Points on a hilly landscape, in no order, each with its height.
From any point a climber steps to the highest of the 2 points nearest to it. It stops when none of these is higher. Distance is the straight distance between rows; heights are no part of it.
K611 height 350: [ 12  34  13 -20   6  -6  24  11   0  11  -2  14   2 -29   8  10  14   9
   0  -3 -15 -16  10]
K173 height 530: [ 13  41  -3  -8   4   9 -15 -11  -4  23  -2  -3 -27 -29  11  27 -25  -3
  -1   6  -1   0  -8]
K220 height 411: [ -5   1  12 -23  19  25  12  36  -3   5 -11   8  -6  14   6  22   6  -7
 -25  -5   0  -1  -1]
K729 height 127: [ 17  11  -1  52  10 -26 -14 -12   7  15   6 -25   0 -10   9  -2  -4   4
  36  -1 -23  -4  -8]
K603 height 448: [ -9 -18   1  12   1  32  31   5 -38  -2 -16  37 -11   3  28  11   2   6
   4   0 -14  18  17]
K619 height 512: [  9  36 -13  -1  -8 -13 -10 -14  -8   4 -16  -5 -36 -29  14  21  -5  -8
  -3  23   0  -8   7]
K707 height 601: [-16  12  -4 -23 -19  34 -24   4 -28 -12  -7  11 -21 -10   6   6 -25 -33
 -20   4  17   1  10]
K103 height 467: [ -1  -4  -2  -3   7  43  23  18 -27   2  -9  22 -19 -25  19  18 -15  -4
  -4   3 -10  13   8]
K547 height 42: [ 13   3 -21  24 -12 -35  -4  -9  -2 -24 -13  -5 -23 -37   4  -8   6 -18
  11  29  -3  10  16]
K569 height 273: [ -4   0   6   2   3  38   6  19   2  17  -9 -31  18  27 -12   3 -43 -11
  12 -13 -23   2 -10]
K225 height 560: [-19 -30   3 -14  20  28   3   9 -20  -9 -18  32 -12  18  -2  -2  -8 -12
   5 -12   7   0  22]
K768 height 306: [ -1 -17 -16  37  -7  35 -20 -11  -1  22   4  -9  -3  33   7  12 -24 -10
   2   4   0   9 -23]
K916 height 496: [ 10  18 -12   6 -11 -10   4   0 -15 -14 -14  25 -17 -30  12   8   9  -5
  -9  15   5  -4   7]
K322 height 534: [ -7   1  -9  15  10  10 -10  -3 -28 -10  -5  24  -6 -12 -16 -28 -23   2
  13   8  11  11  16]
K959 height 685: [ -5  21 -14 -16 -10   7  13  26 -14 -26 -15   0 -17 -37   1 -16 -26  -7
  -2  12 -20   0  18]
K474 height 134: [-10 -37   6 -13 -10   8 -12   6 -24   8  20  36  -2  22   8  18  28  14
 -15  -7  26  -2   9]
K451 height 240: [ -7  17  26 -17 -13  -2  18   5  -4   5  19  19  21  36  22  18  36  19
 -24 -11   3   0   2]
K64 height 303: [-21   3  29 -37   0  34   9   4  -8 -10   4   8  24  43  -1  -1 -12 -13
 -11  -7   6  -7   4]
K136 height 49: [ 19 -44 -15  15  15 -32  -6  -4  22 -12 -10  -7  -4 -23 -15  -9  12 -15
  17  -5   5  26   0]
K170 height 243: [  5  -5  -4 -15   2  -1  21  24  14 -13   5 -53   8   3  -8 -17 -29   5
  10   3 -47  -1  -1]
K203 height 147: [  4  -5 -31   7  -4 -11  -7 -20  20  19   2 -54 -11  25   2  20  -9  -8
   7  24  -2   7 -14]
K68 height 657: [  3  -9 -12   4   5  -6  -9   1   8  -2 -14   4 -12  -4   0  14  10  -2
 -13  -2   9  -5 -12]
K559 height 198: [  1  13  -1 -16  15 -15   2  28   3  -2 -21  -5 -12 -18 -16 -11  17  -3
   1   8   1 -11  12]
K33 height 123: [ -4 -56 -30  13   0  -2   6  -3   7 -16   2 -10   4  14 -15 -20  -6   6
   7  -1   4  15  -5]
K241 height 410: [  7  -3  -5 -24 -12  10  32  14  14   1   0  -9  11   9  21  23   3  10
  -6   2 -25  11 -10]
K614 height 577: [ -4 -14  -3  15 -25  17  -4 -11  -9   2  21  -5  20  42  26  26  16   8
  -4  11 -11   6 -17]
K690 height 59: [ 21  -2   4  -6  16 -43 -14 -19  31  -4  11 -26  13 -20 -23 -17   9  -9
  17 -20   9  -5  -2]
K411 height 624: [-12 -36  -3   3 -13  22  -1 -14 -11 -10  24   3  20  37  12   5   3   8
  -8   3  10   8 -19]
K504 height 284: [ -8  -7  17  10 -10 -27  13   1  18  -5 -11  15  13  14  -5 -12  45  -3
  -1  -2  18  -5  18]
K384 height 435: [  6  16   3 -30 -11 -16  19   1  19  -3   1 -17  12   5  23  32  26   7
 -21  -3 -12   7   1]
K592 height 45: [ 14 -18 -15  19   5 -26  -2   3  11 -23 -14  -7 -23 -31 -14 -16  18 -25
  21  20   0  22  16]
K379 height 352: [-13   2   0  -1  -3   6 -10  -4  17 -12  13 -34  30  28 -20 -31  -8   2
   4   6  -6  -3 -14]
K811 height 174: [-12  36 -12  -9 -19   5 -20   2   3   5  -7 -25 -11  17  22  26  -7  -9
 -23  32   1   8  -4]
K917 height 54: [ 18 -24  -8   4  22 -32 -14   3  25 -11   0 -20   6  -7 -32 -24  -6  -7
  14  -3   7  10  -1]
K21 height 317: [ -6  48  36  13   6  19   4  16   2  28   0   1  13   8  13  13   2   8
  -3   4 -11 -13  -8]
K39 height 625: [ 10 -16 -28   0 -14 -14 -14 -20   1 -14   0  -4 -24 -21  12  18   6  -7
  -8  10  10   9  -1]
K932 height 164: [-11  32   8  -6   7 -24 -12  -1 -10 -18   2   3  16 -13 -33 -48  -6   0
   2   2  15 -13  15]
K679 height 489: [-21 -19   1 -38   5  -3  32  24 -10 -19  -9  31  -8   4 -10 -11  16   6
 -13  -7  -4  -6  28]
K87 height 258: [ 16  36   0  16  -7   1   4 -13  -2   5  18 -11   6 -18  10  -7 -20   7
  20  10 -30  -2  -4]
K920 height 659: [-15  -5  -2 -28 -14  17  -8  -2 -27 -29   9  28 -12 -19  -7 -18 -12  -6
 -13  -9  17  -1  19]
K45 height 274: [ 22  -5  20  18  -4 -42  20  -4  12  -6   4  -7  10 -13  -8 -22  10 -11
  28   2 -19  26  24]
K998 height 550: [-22   4  -6 -16  -5  16 -30  24 -17   0 -15   0 -25  -3 -12   9  -9 -21
 -40   8  25  -4   0]
K168 height 151: [ -2  18  30   1  27  -5  -6  16  -6  10   1  -3  20  -3 -17 -34 -26  -3
  18  -8  -3 -13   2]
K17 height 278: [ -4   9 -28  45 -11   3 -25  -1 -10  -6 -19  -9 -22  -8   5   6 -12  -6
  10  26  -1  12  -3]
K933 height 212: [  7  17  12  28  -8  28 -16 -24 -14  32  11  12  12   7  23  15 -21  -7
   5  -1   2   4 -26]
K340 height 210: [-20  10  33  10  23  14  -3  -9 -24  21  -2  52   2  23   3   0   9   3
   9 -19  14 -21  15]
K338 height 184: [-17 -14  16  30  29  14  -3   7 -31  13  -6  49 -12  19  -5  -6  12   7
   9  -9  23  -7   6]
K741 height 656: [ -1  20 -19  -7  -3  31  -1  14 -10   3 -16  -6 -22 -28  -4   0 -41 -17
   2  13 -13   7   4]
K779 height 415: [  1 -10  -7  36   5   5  31  37 -15  11 -29   9 -15   4  21  18  24   5
  -2  13 -15   4  11]
K763 height 574: [  7  42   6 -15   7 -27 -26 -23  20  19   6 -26  -6   2  -2  10   4  -8
   9   0   8 -19 -13]
K227 height 540: [-12  -7  -2 -12 -30   8 -12   6   1 -14   8  -9  20  38  31  28  30   5
 -25  17  -1  16  -6]
K438 height 299: [ -3  19  25   4  -2 -26  11  17  17   6 -16   1  12  15   3  10  39   2
 -10   0   6 -14   7]
K644 height 394: [ -2  -1   4  29  -4   9  29  30  -5   8 -19  -4   7  21  13   4  15  14
   4  11 -21   2  -7]
K364 height 308: [ 24  19  18  33  15 -28  -3  10 -11  17   4   7   5 -29  -1 -17  -7   0
  26   4 -21  -5  17]
K677 height 482: [  9  26   5  -4  -3 -20   3 -10   3 -11  -3  24 -11 -39   0   0  31  -5
 -12  -4  15 -13  14]
K182 height 82: [ 10 -23  11 -22  16  34   2  -3   9  13  18  -1  14   6 -14   8 -17  -3
 -11 -32  12  -9 -23]
K832 height 241: [ 21  11  -3 -14   4 -11  15 -14  14  15   4 -19 -19 -11  23  42  -5   6
  14   0 -19  10 -16]
K608 height 649: [ -5   4 -13 -33  -3   3  19   1 -18 -30  -5  16  -3 -29  -4 -21  -8   2
 -12   6  -5  -4  18]
K732 height 366: [ 14   8   3 -26  -9  -3  37   5 -15  -3  12  21  -4 -41  12   4   1  16
   4 -15 -17   2  13]
K738 height 655: [-16 -62 -16 -21  -3  18  -4   1 -20 -19   9  26 -15  11 -12  -5  -3   6
  -6 -11   9   5   7]
K415 height 92: [  4 -22  14 -27  -9 -29  11 -15  14  -9  19   5  22  10  -6   1  30   8
 -25 -31  20 -12  -2]
K349 height 217: [-11  -1  -4  35   2 -20 -12   5  -3 -15  -6 -20  15  33 -16 -47  12  13
   8   8 -11  12  13]
K478 height 488: [  5 -21  -1  16   2  -4   8  -3 -18   5  -4  41 -16 -20   8  -8   6  11
   7 -13  13   1  11]
K191 height 110: [  9  22   1 -26  23 -25 -20  13  20  24 -11 -37 -15  -3 -19  -5 -14 -11
   8 -18   6 -24  -8]
K177 height 157: [-11 -31  18  16   6   6  -2  -1 -19  13  11  52  -6  31   7  15  21   6
  -5 -21  22 -11  -3]
K475 height 275: [-15   5  14 -12 -17   9  14 -12   3   1  31   7  40  45  12  10  13  20
 -12 -11  -9  -3  -8]
K730 height 183: [  7  21  32  10  14  16  23  -3  -6  17  11   0  26  12  -5  -8 -10  15
  16 -18 -18  -6 -11]
K812 height 293: [-11  37  20   3   6  19 -15  13   3  19  -9   5   3   3  -8   1 -14  -7
  -8  -5   7 -19 -10]
K320 height 336: [  9 -11   6  27  32   4  19  30 -16  21  -3   0   4   1  -8 -23 -10  17
  27  -2 -23  12  17]
K429 height 636: [  9  17  12   3 -17 -39  -1 -36  30  -8  23 -13  28   1  -4 -11  22   1
  14   7  -4 -13   0]
K508 height 138: [  9 -20 -20  24 -15  -4  -9 -23  17  -4   8 -36   2  18   5  11   3   4
   4  12 -11   9 -16]
K176 height 607: [  2  24   6 -12  -2 -29 -20 -29  34  -6  13 -33  20  12 -10  -9  11   0
   0  -3   4 -19 -16]
K248 height 292: [ 18  -5   5  22  -6 -19  12  -2  14  10  -9   5  -8 -20   9  17  26   3
  20   0  -8   2   3]
K635 height 510: [ -6  -6 -11  37   6  17  -2  -9 -35  -1  -7  45 -13 -19   9  -9  -9   6
  25   1   7  16   9]
K11 height 676: [  3 -47  -9  28 -12  25 -14 -21  -8   8  25  18   5  21   3   6  -6  10
   3  -7   9   6 -23]
K122 height 604: [-15 -43  -8  -5  14  25  10   4 -14 -10  -2  29 -13   6  -7  -6 -12   6
  13 -22  -3  15   5]
K440 height 118: [ -4 -44   7 -22 -28 -14 -15 -14 -21   2  19  33 -10  -5   8  15  36   6
 -18 -16  29   4   7]
K719 height 130: [  4  42   1 -45 -15  -7   5  -6  10 -17   8   0   4 -25   2   2   9   4
 -29   2  -9 -12   7]
K723 height 666: [  9   7 -21  25 -19   0 -16 -36  -7  -6  20   4   2 -31   5 -13 -21   5
  19  17   3   7  -9]
K946 height 114: [-12  -6   8 -20 -12 -10  -6 -25   5 -12  25   8  24  14 -10 -16   9  13
 -11 -21  22 -15  -4]
K787 height 682: [ 11 -10 -21  17 -14   2 -10 -48   8   2  29   1  23  -8   0   1 -14   9
   7  11  -2   5 -21]
K402 height 396: [ -6 -19 -18  13 -32  13  17 -24   4 -23  10 -15  10  11  15   2 -12   9
   8  19 -31  21  -5]
K305 height 148: [-12  25   0 -50  -9 -13 -12  -5  14 -21   0 -24  -3 -13 -14  -3  -3  -3
 -30  -1   9 -11   6]
K187 height 291: [ -3 -16 -17  44  -5  17 -32   1  -5   3  -7  -4 -25  15   2   8 -11  -8
  -2   7  14  20 -17]
K98 height 237: [-14 -20  -7  38  -5 -32  -3   4  -2 -18 -20  -7   0  20 -11 -34  19  -3
   9  15   0  18  16]
K589 height 433: [ -6 -29  -7  27  -1  17  28  15 -18  11 -16  34 -13  13  23  18  21  15
   9  10 -10  20   4]
K283 height 256: [-10 -19  -4  47  -5 -27  -9   3 -10 -11 -14  14 -19   4   3 -13  32  -6
   6  17  22   5  12]
K185 height 693: [ 13 -12 -25   4  15  -5 -11  14  13   9 -19 -15 -24  -6   4  29   1  -9
   7   4   1  14  -9]
K374 height 741: [  5 -33 -17 -11 -11  25 -31 -38   3  13  29   4  -3 -11  -5   6 -16 -15
 -16   4  19  -3 -18]
K554 height 66: [  9 -23  17 -17  13 -34   2 -13  23  -6   1  -6   8 -21 -19 -13  28  -8
   8 -23   6   6   1]
K638 height 505: [-11  -9  -2 -19 -10  -4 -21  20   3  -8   0 -13  -2  28  26  28  25   1
 -45   8  12   6  -2]
K497 height 590: [ -9   5   3   1 -28   5 -43 -23 -14 -18  27  18  -5   0  10  -8  -7  -8
  -7  13  23 -11  -2]
K980 height 122: [ 13  25  -1  36  11  -4 -22 -13   8  32   2 -11 -12 -20   1   4 -19   5
  27  -4  -1  -4 -19]
K186 height 412: [  1   8 -20  -4 -28  -6   9 -11  11 -29   1 -28   0   5   8   0  -3   7
   3  27 -17   4   2]
K119 height 214: [  2  14   8   9  22 -18  11  38   5   8 -17 -18 -13 -13  -4 -19   2 -10
   8  17 -22 -11  25]
K957 height 413: [-27   3  10 -28  15   8  23  23   1 -17 -11   6  12  35 -16 -23   7   7
  -7  -4  -3  -7   8]
K892 height 133: [ 19  -9  -1  38   0 -17  -3 -31  16  -2   0 -23   9   7   3   6   7   1
  35  14 -19  12  -8]
K886 height 209: [-13  44   8 -20 -24  -6   0  -7  20  -7  10 -33  22  22   2  -4   1   4
 -11  18 -12 -14  -5]
K982 height 318: [ 11  24  20  42  16 -12  12  24  -8  24   1   2   4   0  -2 -15   0  12
  25   1 -24  -8  15]
K418 height 730: [ 10   4   0 -31  15 -35 -13 -16  19  -4 -10 -26 -21 -22 -11  21  25 -15
  -2  -5  10   4  -9]
K15 height 438: [ -9  18  -8   3 -29  -9  -8  -4   1 -22   2   1   6  11  12  -2  12   3
 -10  18   4  -5  -2]
K820 height 141: [-20  17   9 -12   4  -1  -9  -5  -1 -12  11  12  19   9 -16 -32  -1   5
  -4  -7  25 -18   3]
K995 height 637: [  3  22 -23  -6  -7  -4 -19   9  -3  -1  -7 -17 -17 -31  -9  -7 -32 -20
   7  17  -2   3  -2]
K602 height 358: [  8 -26  -7   1  15  -3  37  28 -10   7  -9   6   0  -3  -9  -4  -2  21
  19 -13 -23  16   3]
K146 height 229: [ 22  -4   7 -17  25 -13   8   2  13  24  -9 -12 -17 -14  22  45  17  -2
  -2 -15  -1   8  -6]
K594 height 571: [  1 -25  -9 -15 -17  14   9   3  -9  -8  13  13  -5   1  19  30  13   7
 -22  -3  -1  10   3]
K36 height 115: [  9  11  -8  26  25   4 -14  10   4  37 -12 -10 -12   1  -5  13 -24   3
  12   0  -4   3 -17]
K138 height 219: [ 28 -15  -2 -23   7 -19  10 -15  19  12   1  -7  -8 -33   7  37  17   2
 -10 -26  -4   1  -7]
K302 height 262: [ -9  24  29 -36  -5  34  11  -6 -24  -9  -2  24  17  13  -2  -7 -16  -3
  -3 -16   3 -15  16]
K871 height 665: [ 12  -3 -36   8 -10  14 -17 -27  -8 -14   8   0 -17 -35   4 -10 -31  -3
   7  15  -5   7   3]
K754 height 323: [ -2  28  20   2   1  -6  25  27   2  21 -10  24   1   3  20  20  36  12
 -12  12   6 -18  15]
K404 height 300: [ 18   5   4  26  13 -22  -4   6   5   3  -8   9  -3 -29  -2  -6   3   0
  16   4   4   2   7]
K129 height 483: [  9  10 -10  -2 -11  21   6  15 -21  -5 -19  17 -28 -36  21  16  -5  -2
 -20  18  -3   6   8]
K925 height 335: [ -9 -21  -1  -1  18  19  -6  35  11   3 -15 -24  -2  46  -3  12  -2  -1
 -15  -8   4  10 -20]
K695 height 182: [ -3  12   1  -7  22 -20 -15  20  -1 -12 -13   3  -4 -17 -29 -28 -10  -4
  -4   4  20 -13   7]
K992 height 283: [ 22 -28  23  17  -6 -25  26   5  23  10  -6  -3  -1 -22   3  -8  28  -9
  27   1 -18  16  11]
K571 height 385: [  4 -12   2 -17  11   8  28  13   7   4   2   4  11  -1   3  10   5  20
   2 -24 -11   5 -13]
K388 height 137: [ 10  19  19 -31  26   2   5  18   5   8   3  -4  13 -26 -21 -19 -15   4
   6 -23   1 -14  -3]
K32 height 376: [-17   6 -13   2  -2  -5 -17   0  33  -1  -4 -51   9  32 -21  -8 -15  -4
  -3  11  -6  -4 -14]
K945 height 159: [  2  14 -22  -2  -5 -11 -16  -8  10   9  -9 -37 -20  21  17  24   1 -10
  -9  21  11   9  -9]
K733 height 561: [-11   1  -6 -13 -33  20 -34 -13 -14 -15  14   8 -12  -1  15  10 -12 -24
 -31  22  23   3   1]
K758 height 132: [  4 -39 -31  21  -6   0   6 -13   8  -2  -1  -9  17   6   1   3   4   6
   5   1  -6  16 -16]
K6 height 311: [-15 -17  -4  -7 -21   3  33  -6  13 -18  13  -7  29  39   1   3  12  19
   3 -11  -6  10  -5]
K188 height 257: [ 13  -5  -4 -10  10  25  21  15  16  16   0 -38   9   2  -1   7 -28   0
  13  -2 -38   5 -15]
K155 height 503: [-26 -16   8 -18  24  14  -3  27 -10  -7 -19  26 -10   1 -17 -18   0  -6
 -18 -10  21 -11  13]
K425 height 231: [  1  43  21   8 -13   2   7 -14  17   1  12 -14  29  31  18   7  11  12
  -1   8 -11 -14 -14]
K76 height 432: [  3   3  12  -4   6 -40  18   6  -2  -8  -8  13  10 -33 -14 -44  18  -8
  13   5  -3   5  44]
K228 height 451: [-12  -3 -13   0   5 -29 -40   3  22 -10  -4 -21  -2  21 -25  -5   3  -8
 -14  -1  31 -11 -12]
K261 height 298: [-10  -5   3  11  27  18   2  23   5  18 -16 -23  12  25 -21  -3 -16  -1
   4 -11  -2   8 -24]
K850 height 211: [ 34 -30   8 -17  -5 -24  19 -20  21   8   1  10  -9 -40   2  13  26   2
   3 -29  -1  15   4]
K802 height 464: [  5  30  11  -6 -16 -23 -14 -24   8 -16   0   9  -1 -12  18  11  22   0
 -22  11  15  -6   0]
K538 height 139: [ 19   7  21  18  38 -12   0  12   5  23   5  -9  14  -8 -19 -18 -17  10
  26 -22 -12 -11 -11]
K31 height 167: [ -8  13  19  -2  22  10  22   7  -4   1   9  -3  23   2 -17 -22 -19  13
  26 -10 -18   1  11]
K90 height 199: [  4  18  19  26   0  33   5 -15 -11  14  11   8  24  17  11   6 -20   6
  18 -16  -7  -2  -8]
K950 height 718: [-26 -34  -5 -27 -13  21  -9 -12 -32 -22  17  29 -14   8 -12 -14  -4  -5
  -7  -2  20  -4  24]
K856 height 351: [-28   8  16 -14   0 -13  25   2   1 -17  -2  15  24  35  -7 -15  24  19
  -2  -5   0 -12   9]
K910 height 710: [ 13 -33 -14   8   1  28  -9 -22  -2  10  21   8   4  -3   5  15 -28  -4
  -3  -6   2   7 -23]
K861 height 251: [ 17  17 -14   2  -4  14   4 -22  10  16  13 -19   4 -13  19  16 -16   1
  17   5 -21  -2 -19]
K621 height 639: [ -5 -14  -8  -4 -15 -14 -24 -24 -18 -15  19  12  -5 -12 -10 -15   1  -5
 -12  -1  31 -18   2]
K551 height 106: [  6   8  -3  -1  26  23 -16  17   5  42 -15  -5 -15   4  -5  32 -27  -5
   2 -20   0   4 -28]
K661 height 349: [-24  -8  10 -13  -3  26  16   5  -1 -19   4  -9  24  46  -4  -2  -1   3
 -14  -4  -7   2   2]
K645 height 190: [-10  35  -9 -12 -19  12 -11 -12  15   3   5 -38  15  31  19  14 -14  -8
 -12  24 -13  -3  -9]
K161 height 244: [-15  -4   5  29  -2  33 -16   7 -22  10  -8  28 -11  12  12   5  -5 -16
 -10   2  21  -5   1]
K626 height 562: [ -5 -15  -6   0  12  14   3   3  -2  -6  -4   9  -2  -4 -16 -18 -25  -6
  11  -1  -3  10   0]
K82 height 658: [  4  -5   0  21 -16 -21 -10 -49  24 -10  28  -5  28   5  -7  -6  11   5
   6   3   4 -11 -17]
K710 height 377: [ 14   9  -6  -8 -14  12  19 -20 -20 -11  18  27   4 -38   7 -11 -13  11
  11  -1 -14   7   1]
K940 height 449: [-14  -7   9  -5  20  16   7  35 -11  12 -13  20 -24  -2   1  11  11  -4
 -30  -7  21  -4  -2]
K612 height 269: [  4   2  -7  54 -13  -7  -2  -4 -13  -6 -21  14 -13  -4  12  -7  11  -6
  14  33   0   9   3]
K944 height 463: [  7 -11  13  -3  13 -11  30  11  -6  14 -13  38   3 -21  -7  -4  15   6
   5 -14   7  -3  18]
K353 height 228: [ 10  20   5  11  10 -16  13  27   8  -2   2 -33  -2  -4   2 -22 -24   5
  13  11 -46 -10  14]
K704 height 766: [ 13   0 -12 -20  22 -24 -10  -3  11   5 -20 -22 -41 -30 -15  12   0 -18
  -3   5  10  -1   4]
K907 height 446: [ 11   8  14   0   1 -21  31  18   1   6 -13  25   5 -34  -3 -12  29  -4
  11   5  -1 -10  46]
K765 height 409: [-16   8  -7  12  10 -16 -21  14  25   6 -22 -38  -8  32 -13   4   2 -12
  -1  11  14  -9 -17]
K713 height 77: [  6 -38  11 -28   3 -25   5  -4  31 -10  -5  -3  12   5 -17  -5  35   2
 -17 -30  13  -1 -15]
K548 height 548: [ 15  49   2 -17  13  -7 -18  -7   8  25   0  -8  -9 -24   0   9 -13  -2
   6  -8   5 -18  -4]
K7 height 599: [  3 -30 -30 -13 -25   7 -15  -8  -9 -14   8  -2 -15  -7  28  33   2   6
 -22  12   1  14   2]
K405 height 619: [ -8  43  -8   4 -15   0 -17   0   7   5   6 -25  -4 -21  -8 -22 -38 -17
   7  11  -9  -3   6]
K419 height 339: [ -4 -10   2  41   9   3  -3  -8  -8   8   2  11  15  23 -11 -20  -5  13
  19  -2   7   8  -9]
K581 height 533: [-11 -30  -9 -17 -12  -4  18   7  -9 -14  -9  26 -15  11   4   6  24   2
 -15  -4   6   2  13]
K778 height 124: [ 10   7   4 -29  20 -13   0  24  24   7  -6 -23   7  -4 -25 -10 -14   4
  -2 -19  -5 -15 -13]
K511 height 248: [  7  14  15   5 -20   3  23 -26  14   2  23  -2  28  15  18   8   5  21
   2  -4 -14  -1 -10]
K570 height 307: [-10   0   8  -9   5 -29  23  13  12 -12  -7  13  18   8 -17 -28  24   1
   5  -2   9 -11  17]
K132 height 321: [ -2 -11  -8  47  12  15 -23 -13   0  17   2 -10  14  19  -5  -5 -18   2
  19  -6   3   5 -24]
K968 height 603: [ -8  -4  -9 -37   5  -9  13  16  -7 -28  -7  -1   7 -12 -25 -41  -5  10
   4   2  -4  -1  24]
K766 height 726: [ 11   1 -26 -15   8 -10  -5  13   1   9 -34 -36 -42 -15   2  29  -5 -19
   0  17   1   2   0]
K394 height 692: [ -8 -15 -15 -20 -11  14 -34 -19 -12  -7  20   0  -3 -14 -22 -17 -18 -18
 -19  -2  32 -11 -11]
K572 height 232: [-15  15  26   8  -5  27   0 -14 -27   1   7  44   0   3  17  -5  -4   3
   8  -5   8  -9  19]
K280 height 375: [ -3 -28   1   0  13  35  11  31 -11   0  -9   0  -6  24   3  12  -7  -3
 -11  -3  -8   8  -6]
K453 height 386: [ 12 -12 -17   7 -19  14  23 -23  -2 -11  18   1  11 -18  16  -5 -12  13
  20  11 -21  15  -1]
K496 height 465: [ -6   0  14 -44 -10  -9   1  21  12  -5  -1   1  12   9  21  26  38   9
 -39  -4   5  -1   6]
K517 height 337: [ -2  52  19  -8   0   8  19  13  -4   8  -2   9   0  -3  23  19  18   7
  -9  12  -8 -13   9]
K516 height 101: [  0 -43   2 -20  -3  -9 -14 -17 -14  -3  23  24  -5 -16 -14  -2  14  10
 -29 -33  22  -7   0]
K344 height 265: [ -7  11  14  19  11  36  -9  18 -12  20 -24  13  -8  20  -6   0 -17 -20
  -7  -2  21  -7  -3]
K345 height 226: [  1   7   5  38  -6  33  -2  -8 -30  14   2  21 -13   1  21  22 -20  -3
   5   2   6   8  -8]
K463 height 166: [ -5  27  -2 -29   6 -22 -27   2  11 -19 -13  -9  -9 -23 -25 -19  -2 -11
 -16  -1  21 -17   0]
K997 height 365: [ -6 -17  -2  29   6  11  19   3  -7   2  -7 -12  13  31   0 -12   3  18
  18  -1 -21  17  -3]
K297 height 266: [ 20   6   4  10  -6 -21  13  -9   6 -12   8 -12  12 -20   1 -15  -3   9
  25   4 -34   2  16]
K902 height 83: [  1 -38  12 -20  15  17 -10  -7  -2   6  21  21   6   5 -15   1   3   0
 -18 -31  20  -9 -13]
K300 height 497: [-21  17  -9  -9  -5  -5 -44   4   6   2  -3  -8 -15  11  -3   4  -5 -13
 -25   4  30  -7  -3]
K482 height 95: [ 18 -13  -2 -13  20  36   6   7   7  29   2 -15  -3   3  -1  27 -25  -6
  -4 -28  -8   3 -28]
K753 height 598: [-12  37  -7 -25 -20   3  -1  -2   4 -13   7 -31  11 -14 -14 -15 -40  -8
   7  15 -20  -1   7]

Call two points neighbours if one is among the 2 nearest of the other. Go from one point of each pair to the other, from neighbour to neighbour, staying as high as possible. Name the lowest point that can't be avoided.
K950 and K787 => K995
K707 and K374 => K733
K950 and K959 => K608

For each start below, name the point where the climber stops.
K679 => K704
K297 => K374
K571 => K374
K451 => K374
K559 => K950
K168 => K916
K76 => K950
K612 => K916
K754 => K916
K349 => K916
